Each row is a point on a landscape with many peaks, with its height.
A climber steps from a point to the highest of its 2 nearest points, and stops where none of them is higher. Distance is the straight distance between rows; heights are no part of it.
k_148: [101 173  82 106  95 140  82 124  76 150 108  87  92 170  95 118 165 131
 143  91 159  70 105  89 122 145  68 134 189  59 123 143 117  95  95 113
 156 159 109 168 140 138 135 179 194 132 135 101  96 138 137  60 164  91
 147 157 114 117]  h=23.2
k_178: [117 110 146 157 145 123 179  97 155 103 104 106 167 140 128 151  69 131
 113 140 157 109 135 135 141 121 174 127 143 166 103 147 101 125 109 154
 120 117 122  71 154 132 100 120 124 145 157 111 135 157 160 126  93 146
 155 109 127 116]  h=39.5
k_524: [ 90 164 128 124 159 156 166 131 157  82 140 160 119 160 140 178  98 109
 124 159 143 123 150 164 101 158 153 134 171 192 123  84 137 146 134  89
  97 131  85  84 103 140 121 136 148 161 172 161 140  74 171 142  78 178
 142 113 126 112]  h=8.1
k_184: [143 140 140 117 140 190 190 141 175 143  81 150 116 157 158 167  99  91
 120 133 155 130 154 123 117 166 172 123 133 170 134 133 127 146 139 102
  69 107  86  87  80 163 133 137 137 177 172 129 132 123 172 110 114 160
 139  99 141 138]  h=9.4
k_750: [114  97 134 114 143 133 155  69 170 130 105 129 197 108 145 110  60 118
 122 125 131 134 144 153 127 133 182  82  95 174 112 133 126 129 115 165
 108  91  84 125 171 157 147 113 142 146 199 124 148 124 186 128  79 154
 116 111 145 160]  h=43.9
k_880: [110 115 106 139 104 203 113 190  85 150 115 119 114 159 126 125 157 143
  94  42 124 104  67 126 163 119 111 180 169 103 118 142  91 130 126  90
 136 131 126 111 141 116 144 116 139 131  89  85 122 156  96 149 169 122
 175  84  78 133]  h=17.2
k_680: [171 152 139 159 142 140 171 124 151 107 114 118 117 130 119  87 138 104
 149 156 152 141 155 147 108 131 131  62 124 100 154 151 178 120 148 180
 114  89 207 151  80 150 106 104  54 111 125 171 151 151 146 102 142 140
 168 142 125 120]  h=20.5
k_498: [139 111 114 172 123  90 140 159 120 123 118 108 150 111 108 138 132 120
 119 136 116 115 176 103 133 130 112 158 134 126 100 118 107 141 148 129
 127 126 124 106 145 123 120 114 113 120  95 121 120 115  92 142 141 115
 130  99  93 144]  h=2.8
k_734: [114 104 140 180 119 168 201 146 193  96 122 146 131 142 159 144 112 143
 163 149  83  95 135 170 104  98 133 129 120 147 144 136 138 148 128 140
 106 121  71  52  98 157  79  80 129 136 110 174 150 102 158 147  67 154
 178 121 165 116]  h=32.1
k_492: [108  80 127 129 122  91 126 131 138 142 162 106 111 100 166 100 158 118
 115 134 128 160  77 126 153 140 154  86 144 177 175 110 155 127 162 119
 180 124 178 151 136  91 160 123  87  85 162 144 132 109 134 124 117 179
  87 143 156 160]  h=35.0
k_467: [108 121 136 107  94 166 151 154  95  91  97 122 120 140 123 161 118 177
 105  56 147 120 102 110 179 130  93 188 120  88 126 144  68 141  82  97
 107 145  96 101 148 117 140 126 165 156  82  81 116 156 132 108 177  88
 202  76  89 120]  h=15.7
k_738: [143 140 161 169 196 173 138 159 164 106  95 128  81 228 130 149  98 109
 130 139 171 126 130 204 109  64 140 146 142 166 139 122 128 105 114  94
 106 104 121 108 123 169 103 151  91 120 146 134 159 158 153 112  83 175
 196  91 171 126]  h=47.6
k_297: [150 175 113 138 107 142  84 140  76 156  97  77  88 177 123 110 192 121
 173  92 115 124 114 119 120 137  74 190 174 136 119 126  94 104 135 114
 146 151 114 145 155 142 117 161 131 135  93  96  94 147 100  70 157  87
 144 143 121 148]  h=20.7
k_287: [124 138  74 108 137  90  73 164  67 195 133  92 147 140 113  93 131 110
 132  64 141 105  67  92 153 131 114 142 160 144 114 147 126 120 137 114
 165 113 134 183 193  98 141 154 161 133 140  57  83 162 103 115 174 147
 119 112 120 160]  h=20.9
k_298: [145 103 131 133 103  71  99  85 118 122  95 138 128  88 136  86 126 140
 145 110 127 143 129 115  77 208 153 113 146 161  79 136 146 134 149 173
 153 114 169 120 182 156 161 147 116 141 163 131 139 137 113 109 147 131
  97 131 115 173]  h=62.7
k_954: [105  51 118 114  75 114 127  55 172 159 142 120 119  86 172 110 146 183
 168 109 121 102  59 142 129 177 142 113 130 112 148 186 110 129 107 136
 128 109 103 166 134 103 170 130 134 140 122 136 138 143 158 149 136 167
 133 102 146 218]  h=25.1
k_103: [127 142 121 112 149 113 127 140 124 178 217  88  80 102 186 149 146 116
 111 158 175 127 121 103 143  83 129 120 177 112 108  96 108 111 134 127
 177 100 150 121 135  88 143 111 114 121 160  91 142 175  81 163 177 156
  86 139 102 160]  h=32.5
k_807: [148  86 143 101 162  66  90 131 103 157 127 111 150 106 128  74 137 134
 100 126 118 164 135 131  99 131 157  96 121 168 100 103 116 135 160 171
 146 137 147 117 165 162 167 153 112 149 145 152 151 117 122 114 110 119
 102 115 133 156]  h=72.9
k_129: [122  62  89  99  74 107 148  79 166 149 117 141 132  68 122 112 134 160
 166 113  70  94  59 116 137 184 117 132 120 117 127 197 123 158  94 135
  97 134 121 149 108  76 153  69 185 145 131 111  98 113 134 150 160 132
 125  99  98 181]  h=27.4
k_829: [136 134 119 116 138 135 140 135 156 159 127 138 162 145 158 143 116  78
 129 168 129 140 139 150 126 104 186 116 111 174 144 125 155 182 181  92
 142 115 109 113 133 136 135 131 154 130 190 171 128 120 137 155 111 141
 107 102 160 120]  h=38.5
k_56: [107 136  99  93 122 149  99 123  66 181 157  82 106 129 103 152 151 161
  84 111 212 103 112 108 156 123  96 135 199  66 119 109 108  88 100  80
 167 155 133 154 142 121 139 181 207 132 136  96 119 124 127 125 147  89
 124 157  85 108]  h=25.8
k_554: [109 130 129 131 136 132  59 117  80  69 135 144 135 132  93 115 116 119
 156 107  43  92 148  97 118 106  95 101  82  36 161 155  93 104  93 116
 126 151 121 209 141 130 103 106 143  97  73 111 159 161 132 127 148  92
 108 108  93 116]  h=5.1
k_78: [154 120 145  92 154 145 202 111 138 127 114 163 123  90 172 160 102 137
 111 167 181 122 157 110 123 129 119 135 132 115 162  89  92 179  74 175
  85 128  96  79 134 123 139 152 125 193 142 123 168 168 133  78 145  96
 103 159 150 114]  h=12.2
k_685: [ 90 154 110  94 123 145  63 129  87 139 135 136 108 150  73 123 155 132
 110  86 145  77  70  97 127 155 104 136 124  69 156 141 101  93  84 108
 142 164  59 145 114 151 121 170 185 115 110  92 123 170 113 106 156  72
 116 145 120  95]  h=21.0
k_640: [ 96 170 151 126 151 107  88  99 114 112 127  87 157 163 124 168 121 137
 120 138 185 133 136 134 146 112 133 149 141 160  89  79 139 111 131  73
 147 137  93 108 186 123 147 188 164 142 174 118  92 100  97 129 102 131
 127 119 149 109]  h=63.2
k_874: [ 82 115 166 114 148 115  98 129 160  95  98 100 183 143 148 149 131  97
 125 107 146 173 127 167 151 126 159 132 127 206  91  94 132 155 155  83
 152 139  99  89 191 130 152 153 144 125 137 125 103  78 130 117  68 154
 132 131 140 117]  h=55.1
k_275: [132  66 103 148 105 154 169 160 160 156 164 150  85  72 174 132 144 163
 124 118  92 105 100 105 157  92 120 161 123 143 127 132 100 154 152 100
 111 106 131 126  88  89 143  54 119 151 131 161 145 111 112 195 175 143
 110 101 121 178]  h=27.8
k_673: [158 153  91  76 159 111  70 169 137 139  89 103 176  98 116 108 165  41
 139 116  78 166 152 167 123 125 147  95 120 191 119 133 190 164 142  82
 127 142 122 101 108 142 144 145 123 118 153 145 104  79 174  84 115 127
 104 149 146  86]  h=53.9
k_499: [107 199 149 129 138  97 103  75 114  43 113 111 122 190 124 142 154 116
 150 128 159 124 178 160 121 113 132 151 138 133 117  90 158  93 124 105
 147 134  80 157 156 139 114 177 138 105 138 139 110  97 127 116  81 126
 150 118 167 117]  h=54.4
k_9: [ 74 171 119 123 187 141 110 160  79  93 119  95 147 193 102 176 126 154
  88 104 149  85  91 117 161 144 136 207 154 104 100 104 116  89  80  73
 145 134 116  99 124 138 136 177 146 130 127  75  94 140 125 152 118 132
 162 125 127 136]  h=27.3
k_823: [ 58 134 107 126 159 130 117 181  92  98 147 140 136 184 115 156 135 150
  85 102  99  85  96 138 149  95 132 203 137 128 136 105  97 113 108  74
 100 134  79  99 126 112 146 129 167 136 115  99  94 136  92 143 148 126
 119 116 137 106]  h=29.7
k_485: [144 167 131 151 149 104  86 151 146 131 117  90 172 143 113 131 176  84
 168 119 124 132 118 151 137 102 103 142 139 145 137 118 190 163 149 109
 148 132  83  86 152 135 120 170 129  74 101 127  82  98 152  87 107 127
 180 144 143  89]  h=53.8
k_637: [130 115 163 184 142 137 186 144 178  71 121 139 181 143 111 153  90 174
 133 143  93 126 121 132 105  93 154 154 112 145 111 167  94 138 105 152
 103 126 122  68 127 131  68  78 117 111 107 127 121 146 187 131  96 126
 209 142 126  96]  h=35.7
k_95: [ 93 155 106 130 104 135 142 101 107  81 129 159 150  93 123 124 114 110
 139 162  89 123 168 149 147 122 116 102 114  54 154 120 119 130 135 140
 102 161 141 171  52 100 105  95 140 130  91 164 145  90 118 194 131 103
  89 174 115  81]  h=15.0
k_879: [126 118  94 148 102 128 144 153 151 126 157 182  94  98 158 141 185 173
 175 120  64  95  97 117 128 104  97 189 118 136 155 131 103 141 124 115
 131 117 146 142 125  79 109  75 104 100  95 149 147 117  90 171 179 104
 115 106 106 135]  h=25.7
k_454: [130 101 140 131  70 100 120 101 119 139 123 126 107  95 140 126 170 144
 112 141 185 106 117 109  99 194 129  98 141  91 116 177 103 141 122 163
 119 114 131 137 154 102 132 138 136 150 120 108 145 189 149  92 157 110
 122 108  98 154]  h=57.4
k_354: [133 124 108 149 149 136  71 146  97 152 108  63 134 173 113 124 110 133
 133  76 183 116  57 100 168 171 101 196 160 158 108 137 137 117 115 103
 178 105 103 150 201 127 116 154 154 125 111  36  67 164  99 114 127 150
 141 134 126 148]  h=22.7
k_249: [159 141 117 154 103  99 155 160 132 140 148 131 141 111 163 117 147 140
 100 158 115 113 126 142 124 180 123 118 150 165 146 147 162  90 171 142
 158 126 197 150 126  89 117 120  92 106 161 128  97  86 119 127 130 174
  94 166 119 134]  h=38.3
k_586: [115 100  69 146 114  90  87  98 104 120 126 122 127 131 110  96 156 129
 157 102  97 102 162 117 119 122  95 112 116  99 124 151 100 103 120 138
 134 161 123 170 143 122 112 106  99 100  80 115 110 140 114 122 150 106
 110 108 113 154]  h=3.8
k_207: [132 113 116 120 136 125 160  97 102 168 191  85 101 122 125 145 148 143
  91 165 206 145 168 116 149  93 134  86 173  70 135 103 112 135 145 148
 158  74 152 127 123 128 147 141 109 109 150 138 150 163 111 138 137 115
 125 162  89 122]  h=31.5
k_715: [ 93 136 135  98 126 107  90 105 188 149 113 104 216 132 127 127  80  88
 121 123 137 146 129 168 158 135 174 104  93 190  93 113 163 152 130 108
 125 135  63  97 180 136 145 141 164 148 188 132 112  88 205 145  53 164
 116 118 152 115]  h=49.0
k_70: [133 113 135 128 138 123 135 115 170 176 167 121 199  86 132  69  95  97
 165 173 108 155 128 160 103  99 139  57  62 160 171 154 180 182 161 163
 133  86 153 116 119 120 145 111 111 121 154 178 145 136 154 137  83 138
 104 145 160 139]  h=24.5
k_451: [120 123 121 156  91 122 172 193 150 126 114 153 156 151 143 160 124 166
  96 119  96 131 160 143 126 103 146 186 109 152 112 110 120 145 166  96
 111 139 112 106 100 124  87  65 124 181 120 166 103  49 105 201 114 139
 149 117 114 129]  h=32.4
k_701: [145 197 123 138 111 114 159 110  94 132 132 146  81 108 133 137 139 143
 125 150 137 125 136 111 145 117  90 145 131  91 111 131  97  75 110 159
 131 100 181 151 106 110  99 113 115  92  99 101 121 155  97 130 174 111
 115 126 108 126]  h=10.3
k_239: [106  81 167  99 166 153 117 127 125  98 152 182 102 134 119 183  92 165
  80 131 182 101  97  95 127 122 127 137 148  42 172 119  66 135  61 159
  87 153 118 146 136 119 112 135 150 139 124 125 188 179 148 121 160  78
 129 139 149  96]  h=15.6
k_94: [116 129 151 152 154  88 102 205 123 123 134 120 149 172 107 122 173 120
 145 142 119 115 136 150  92  96  96 123 129 126 164 106 169 176 158 112
 160 107  87  91 112 135  98 127 122  94  81 154 119 103 117 137  88 114
 199 131 162  67]  h=48.2
k_323: [108 100 132 145 144 179 134 160 160 117 111 142 114 147 172 182 132 134
  98 127 107 133 131 145 116 184 143 176 148 189 123  96 131 137 148  86
  99 174  78 109  94 148 170 128 146 164 130 140 125  64 118 175  89 168
 113 125 117 139]  h=6.9
k_482: [157  71 125 113  87 119  96  98 102 103  97 120 143 108 107 112 121 160
 120 107 131 137 161  89 111 196 132 129 161 105 116 172 112 138 122 135
 112 114 156 169 145 145 166 157 148 134 163 112 147 129 124 102 166  95
 102 146  94 153]  h=54.7
k_729: [102 103 102 147 104 156 166 152 117 132 143 167 154  87 135 136 116 178
 108 114  83 127 125 120 165  69 129 165 102 103  98 120  79 146 141 111
  79 139 133 131 106 114 129  36 138 154 101 154 129  86 113 214 144 126
 126  95  97 136]  h=29.9
k_191: [113 168 112 158 117  98 127 146  97 103 142 166  96 128 128 128 127 151
 147 107 108  96 144 144 150  63  78 124 137  72 117 111  75 106  99 116
 111 135 150 170  80 101  86  79 131 110  65 129 117 126  96 165 172 119
 119 118 114 103]  h=11.7
k_82: [165 184 174 130 121 118 178 121 101 118 122 116 140 166 114  90 130 113
 137 139 123 147 153 151  86 127 127 104 145  80 103 105 126 117 140 132
 120 117 137 101 109 170 106 122 137 113 152 155 163 106 136 115 125  97
 154 140 142 115]  h=42.9
k_240: [133 161 138 145 143 139 184 112 194 108 128 140 125 107 164 119 133 112
 211 123  73 130 150 176  94  87 129 142 106 184 138 126 154 139 139 174
 136 110 110  68  97 159  87 117  89 130 111 167 123 137 124 149 102 153
 182 112 193 150]  h=29.6
k_860: [136 180 121 139 171  96  78 151 114 149 103  84 181 113 101  62 165  51
 166 109 124 151 157 165 127  73 113  95 124 148 139 141 225 136 149  87
 138 125 136 117 114 182 131 170  99  87 152 156 124  84 177  84 100 107
 177 137 174  91]  h=61.8
k_987: [ 62  94  83 122 154 143 115 157 112 104 145 143 119 144 105 158 173 157
  93  96  88 128  85 152 167 141 144 171  98 161 116 119  98 122 153 110
 117 174 118 151 140 111 160  84 148 141  93  97  76  80  74 166 136 117
 137  81 122 108]  h=32.3
k_926: [175 157 114 114 120 143 117 106 140 148 113 116 189 111 141 113 112  61
 151 159 157 149 155 140 124 126 128 103 117 151 104 110 179 191 171  99
 130 119  78  76 126 140 166 150 139 110 127 141 113 143 125 125  94 108
 142 107 143 129]  h=42.4
k_811: [108 135 132  75 121  99 107 123  97 142 123 126 128 107  91 145 131  91
  94 136  84 115 120 111 107 185 165 146  77 154  51 124 147 103 120 138
 124 174 125 146 172 133 144  90 141 164 164  90 104  55 126 143  90 131
  78 121 114 113]  h=38.6
k_545: [152 144 148 146 136 121 148  85 175 127 113 144 157 104 130  99  97 105
 178 157 100 159 122 152 130  92 103  96 102 151 145 138 146 144 112 174
  99 127 131  81 128 165 133 118 116  87 117 158 164 136 144 133  95 137
 129 142 178 131]  h=26.9
k_691: [161 155 135  98 120 131 166  75 110 106 144 152 125  84 134 124 103 110
 177 121 128 122 163  77 155 115 108 146 105  95 124 127 109 123 104 159
  95 112 134 113  95 103 124 120  86  93 105 130 144 193 110  88 163 116
 101 118 130 146]  h=8.9
k_597: [154 136 147 120 110 110 131  65 119 136 126 142  48  97 138 140 131 119
 136 127 252 177 148 116  99 193 134  71 152 148 158 107 166 116 132 223
 132 109 193 150 134 131 126 166  82 127 133 134 133 185 135  55 136 142
 136 148 139 165]  h=44.0
k_756: [192 136 184 135 128 146 119 114 155 160 131  98 163 122  97 112  72 129
 116 117 195 176 130  86 140 135 119 119 142 131 113 164 139 145 136 154
 112 108 134  44 151 166 156 134 116 128 137 130 147 190 124  93 129 110
 147 143 104 127]  h=61.9
k_506: [169 174 154 106  96 131 126 110 117 149 119 117  96 111 171 146 124 105
 146 147 201 162 162 117 113 181 120 112 159 151 115 105 186 109 155 166
 185 123 183 125 154 117 134 169  86 114 143 115 117 138 130 104 116 162
 103 154 123 140]  h=39.2
k_440: [144 107 140 147 120  92 140 134 156 134 153 120 134  93 140  63 164 102
 178 162 110 142 120 176  87 128 126  61  80 130 142 162 187 131 171 198
 144  93 182 133 114 117 121 103  51 115 137 171 153 133 134 130 115 160
 123 135 149 155]  h=22.5
k_594: [145 125 114 126 115 109 144 143 135 127 110 149 120 123 134 114 141 106
 105 161 125 131 158 113 120 109 136  66 124  99 135 109 115  96 143 170
 117 100 211 173  88 115 102 112  74 138 130 155 171 164 119 153 167 154
 107 160 107 118]  h=18.4
k_408: [133  74 150 137  62 117 134  93 146 140 150 131  64 104 139 156 143 172
 134 132 222 140 142  97 121 180 133  85 143 107 149 162 137 123 106 224
 140 117 143 149 128 105 122 155  78 121  85 110 133 192 146  60 153 101
 153 148 109 179]  h=50.1
k_32: [149 163 160 137 180 144 122 167 153 117 119  99  97 184 123 105 115  71
 156 153 148 155 145 198 111  87 117  86 125 153 158  93 136 120 132  96
 131  89 142 123 136 169 145 161  87  80 188 189 139 138 137  93 111 164
 159 102 172 127]  h=54.5
k_166: [116 129 129  76 139 125 116 143  83 174 136 124 136 105  99 112 101 124
  71 169 113 140 144 129 145  87 164  79 147  75 109  68 103  91 130 112
 134 113 183 167 101 108 139 133 144 167 204 126 169 137 122 152 140 111
  57 170  93 117]  h=31.9
k_448: [137 177 147 160 121 115 165 122 123  61 133 172 133 164 135 133 117 136
 138 138  96 125 153 151 120  86 107 112  94  98 123 128 112  92 125 122
 114 139 115 160  79 124  88 102 135 133  62 173 122  66  82 175 113 121
 143 134 132  77]  h=13.3
k_143: [130 172 153 109 101 139 142  82 152  79 112 139 165 127 115 150  97  78
 128 151 157 150 171 167 133 127 123 117 125 158 128 113 191 148 130 119
 136 161  81 121 143 150 141 181 153 130 125 144 118  75 150 130  84 117
 162 127 154 120]  h=47.4
k_5: [106  89  95  82 129 118 116 127  93 107 113 132 131 130  97 134 133 136
 118 114  68 147 134 130 144 209 114 175  83 147 123 132 140 114 126 132
 125 199 122 166 172 128 149  81 135 136  84 115  88  35  87 141 109 127
 105 129  98 104]  h=35.2
k_733: [210 123 121 138 116 153 128 115 186 145 146 144 116  59 127 134 130 122
 132 163 128 185 155  89 130 142  94 133 126 118 128 142 169 172 120 177
 119 134 175  95  99 110 152 117 103  81 108 135 118 163 124 138 110 125
 129 158  98 128]  h=47.8
k_7: [141 114 135 174 123 123  89 181 143 119 123 115 103 171  92 103 157 149
 164 120 121 118 143 121 107  98 104 125 134 124 150 152 122 148 170 139
 151 110 101 145 155 145  93 127  98 100  72 132 121 175 101  97 116 117
 197 108 153 119]  h=43.0
k_540: [144 159 132 104 134 114 126 117 119 172 138  92  74 112 165 141 131 107
 101 167 154 127 132 112 144 148 149 119 151 164  76  94 158 117 142 143
 171  96 159  85 153 108 179 121  78 116 158 117 138 161 105 115 139 169
 114 120  96 167]  h=35.6
k_123: [144  92 140 161 110 141 165 147 185  95 127 168  67 142 123 116 104 169
 126 119  32  88  85 106 103 171 155 179 114 152 148 171  99  78 112 151
 107 167 121 116 117 142  81 102 136 114 133 106 140 126 118 157 127 147
 124 127 182 148]  h=32.6
k_599: [119 176 141  80 190 136  99 165 102 158  86 122 156 137 116 134 134  77
  68 123 107 132 135 106 131 145 196 138  94 178  30 118 155  97 113  84
 138 144 159 124 135 151 152 116 159 146 176 107  88  62 160 133  92 135
  98 109 116 104]  h=42.5
k_278: [169 114 160 120 144  99  85 122 123 183 116  79 150 124  87  70 107 147
 112 124 151 181 139  95 129 123 139  83 116 132  95 118 107 150 124 147
 110  92 146  99 170 191 162 119 119 143 162 134 168 173 124 115 119  96
 120 112  88 174]  h=62.0
k_446: [183 125 149 115 118 198 180 164 156 120 107 162  89 124 173 154 108 112
 146 176 177 132 158 125 117 138 143 117 140 127 159 108 137 198 117 136
  75 103 108  95  69 146 126 145 133 179 141 147 166 188 155  98 132 129
 135 148 143 103]  h=10.8
k_393: [152 104 163 104 142 135 153 129 159  95 134 179  93 123 130 165 105 182
 102 112 197 143 145  77 151 137 121 143 169  98 165 133  90 205  72 158
 112 132 122  89 141 130 124 153 145 117 101  98 149 183 127  79 151  85
 130 148 120 109]  h=13.9
k_57: [154 151 117 150  82 159 141 142 121 128  89 172 128  86 134 151 121  82
 113 167 109 111 144 118 128  95 120  88 110  90 126 115 144 119 152 120
 100 136 159 147  55 104 108  89 111 161 110 153 150 114 127 171 142 145
 107 184 138  85]  h=16.6
k_782: [169 152 146 138 154 151 129  91 170 138 155 121 161  67  86 149  80  94
 130 163 154 166 169  86 135 136 116 111  96 122 122 138 160 128 125 212
 121 130 172  65 122 154 183 128  99 101 131 122 140 157 137  80 127 102
 128 130  89 111]  h=54.1
k_375: [114 101 123 197 175 157 127 175 160 126 131 137 100 165 170 175 128 186
  78 137 136 121  69 138 125 101 151 177 145 192 129 140 136 109 138  91
 125 148 128 110 164 126 113 128  76 164 114 135 123 133 142 161 136 191
 118 136 156 128]  h=38.7
k_626: [147 172 172 114 118 111 138 134 119 144 140 126 161 127 102 110 119 102
 115 140 100 186 100 147 129 123 133  99 124 100 116 122 122 143 166 101
 133 151 131 119 125 129 122 115 179 123 116 106 130  90 129 152 115  91
 129 140  98 102]  h=38.8
k_500: [154 117  89 141  72 119 148 130 146 145 134 128 116  91 155 127 153 166
 108 144 143 159 159 107 135 160 104 129 160 121 105 152 169 143 153 149
 162 142 193 145 104  90 139 111  70 110 103 135  98 128 140 150 150 134
 126 150  85 161]  h=42.6
k_841: [125 115 147 143 126 107 141  93 131 139 165 119 120 133  99 145 106 166
 112 132 206 166 135 106 119 111  97 101 174  74 170 104  95 165 161 158
 151 104 143 135 138 118 102 166 109  98 100 149 154 156 107 107 108  90
 146 156 135 126]  h=34.7
k_645: [107  74 127 161 133 138 105 156 172 133 140 171 101 120 153 141 104 182
  89 108  88  94  56 115 133 148 161 185 108 175 128 158 105  91 107 145
 122 174 129 150 154 126 117 108 121 158 124  93 131 115 139 147 130 184
 100 148 175 141]  h=35.4
k_698: [140 121  76 137 113 148  80 161  77 190  95  89  87 131 134  96 165 116
 150  44 129 124 104 113 127 133  80 159 184 114 126 134  94 152 146  92
 131 106 107 114 141 149 157 149 152 153  92  75 100 191 108 109 193 114
 156 108  95 171]  h=18.9
k_563: [139 146 121  95 129 112 125  38  87  86 142 144 168 112 113 120  89 116
 162 141  85 149 167 110 136 111 112  93 107  80 141 132 105 122 141 131
 104 119 135 170 124 108 137 141 138 102 118 119 138 157 120  88 139 109
  69 135 111 140]  h=7.7
k_568: [ 75 149 142  72 117 172  81  78  73  89 139 180 125 154  94 123 113 139
 117  74 129  83 102 105 148 131 103 121  78  57 186 123 108  87  33 117
  98 182  42 177 117 120 118 197 178 112 101 117 166 135 152  89 172  86
 105 103 121 118]  h=19.0
k_464: [101 103 142 159 131 152 176 108 171  72 136 157  93 150 143 102 149 165
 135  91  34 112 146 155  96 164 148 173  91 138 174 146 116  71 129 140
 123 161  89 142 101 180  89 138 132 142 126 134 131  78 107 149  99 158
 119 128 195 120]  h=30.1
k_272: [134  54  77 110  88  86 168 118 168 169 151 126 159  75 126  83 147 153
 154 125  46 167  78 115 133 154 136 128 102 160 128 167 167 183 127 138
 122 131 142 132 102  72 137  61 157 140 105 128  82  59 119 162 119 147
 110 135 109 156]  h=29.8
k_515: [ 89 109 136 130 154 100  66  63  84  73 178 120 148  93 111 106 106  92
 161 148  83 115 175 128 117  83 116  53  77  61 178 156 107 152 111  94
 119 117 146 217 112  87 128  99 138 112 107 125 140 139 108 127 159 106
  83 131 100 109]  h=6.3
k_221: [137 113  99 149 113 165 170 115 137  79 106 178  92 127 161 100 131 180
 174  97   8  95 155 119 106 148 113 155 105 133 192 100 128 123 112 132
  95 128  74 146  67 148 107 120 161 127  84 140 131  81 124 147 140 116
 126 151 175 112]  h=27.7
k_610: [122 130 147 122 124  86 120 135  83 154 150 123 117 116 108 147 130 112
  74 167 117 150 118 126 138  96 159  89 117 104  77 130  96  78 156 102
 136 145 162 162 130 112 118  97 139 149 134 118 129 100 114 154 136  96
  88 139  96  95]  h=35.1
k_769: [121 109 147 182 177 168 150 168 182 123 113 149 105 162 169 142 120 143
 137 129 119 133 135 193 129  75 133 158 112 200 153 130 157 117 142  88
 120 121 121  75 140 164 120 152  83 104 108 142 130 135 150 153  93 195
 155 110 173 134]  h=42.7
k_26: [110 153 134 148 191 133 101 133 111 133 115  86 126 175 120 176 127 139
 112 140 195  91  88  76 160 158 124 192 156 142  82 107 151  82  85  91
 192 104 145 133 166 121 124 162 142 144 168  71  81 172 115 134 111 156
 137 159 130 142]  h=24.9
k_682: [111  66 115 103 114  71 148 140 119 179 160 132 165  91 136  90 133 131
 134 130  92 142  91 127 142 149 187 115  74 174 137 149 143 120 160 125
 154 136 154 180 135  80 141  98 115 126 155 145 106  62 130 135 120 162
  91 108 133 162]  h=32.2
k_507: [134 102 115 149 132 130 157 181 147 157 130 129 141 134 148 120 152 121
 117 136 117 143 129 148 109 114 186 130  97 156 103 161 143 153 184  86
 144 129 142 119 116 143 115 119 134 151 109 161 107  74 140 155 103 163
 147 105 135 121]  h=35.3
k_898: [ 75 147  83  91 111 137 105 141  43 181 144  92 126 147 132 117 135 142
  96 134 167  97 119 110 145 122 140 111 174  90 124  87  92  77 100 118
 167 112 151 157 127 112 153 154 150 151 197 130 125 152 143 127 145 121
  73 143 112 147]  h=28.7
k_445: [157  90 132 163  86 112 106 105 161 127 146 149 119 120  98 137 127 165
 153 123 171 133 100 121 107 128  93 139 132 110 157 154 126 172 142 169
 155 106 143 134 135  94 104 139 125  95  71 130 117 194 100 133 146 113
 184 128 114 131]  h=38.4
k_799: [122 113  89 137  93 160 135 127 102 110 111 172  80 145 160 119 157 153
 180 109  59  90 128 141 140 124  76 186 133 145 159 127  97 126 127 118
 111 143 103 190  92 109  86 129 130 116  85 129 127 126  94 140 161 105
 100 100 152 133]  h=25.2
k_749: [124 188 122  81 157 113  70 128 104 159  69  77 165 156  94 120 143  55
 118 155 104 133 130 136 107 121 153 106 108 152  78 101 172 110 138  94
 132 146 135 123 119 143 138 153 168 122 197 123 129  83 178 109 104 107
  89 129 131  69]  h=47.5
k_286: [ 69 127 169  73 145 165 119 119  80  81 179 179 117 136  85 169  87 150
 110  91 140  75  91 108 135 136 116 140 104  36 163 162  62 100  25 128
  96 156  92 155 116 123 127 148 170 153 141  91 170 141 150 111 173  67
 104 112 107 100]  h=17.3
k_647: [160 152 158 116 143 118 149 136 113 136 127  84 115 192 108  99 150  90
 123 153 176 151 163 197 100  85 121  76 153  83 148  97 139  89 136 137
 124 101 154 158 116 149 108 131 100 131 196 197 170 122 128  98 118 123
 167 131 151 104]  h=47.9

Call two points neighbours if one is among the 2 nearest of the other. Go from one point of each pair to the other, from neighbour to neighbour, staying as high as possible. Name the lowest point that can't be avoided.
k_640 and k_860: k_698
k_860 and k_454: k_207
k_640 and k_32: k_799
k_807 and k_454: k_482

Two climbers start at each pair of points below. Name the first point that both come to, or write -.
k_354 and k_467: k_823
k_880 and k_799: k_32
k_448 and k_729: k_640
k_879 and k_191: k_640
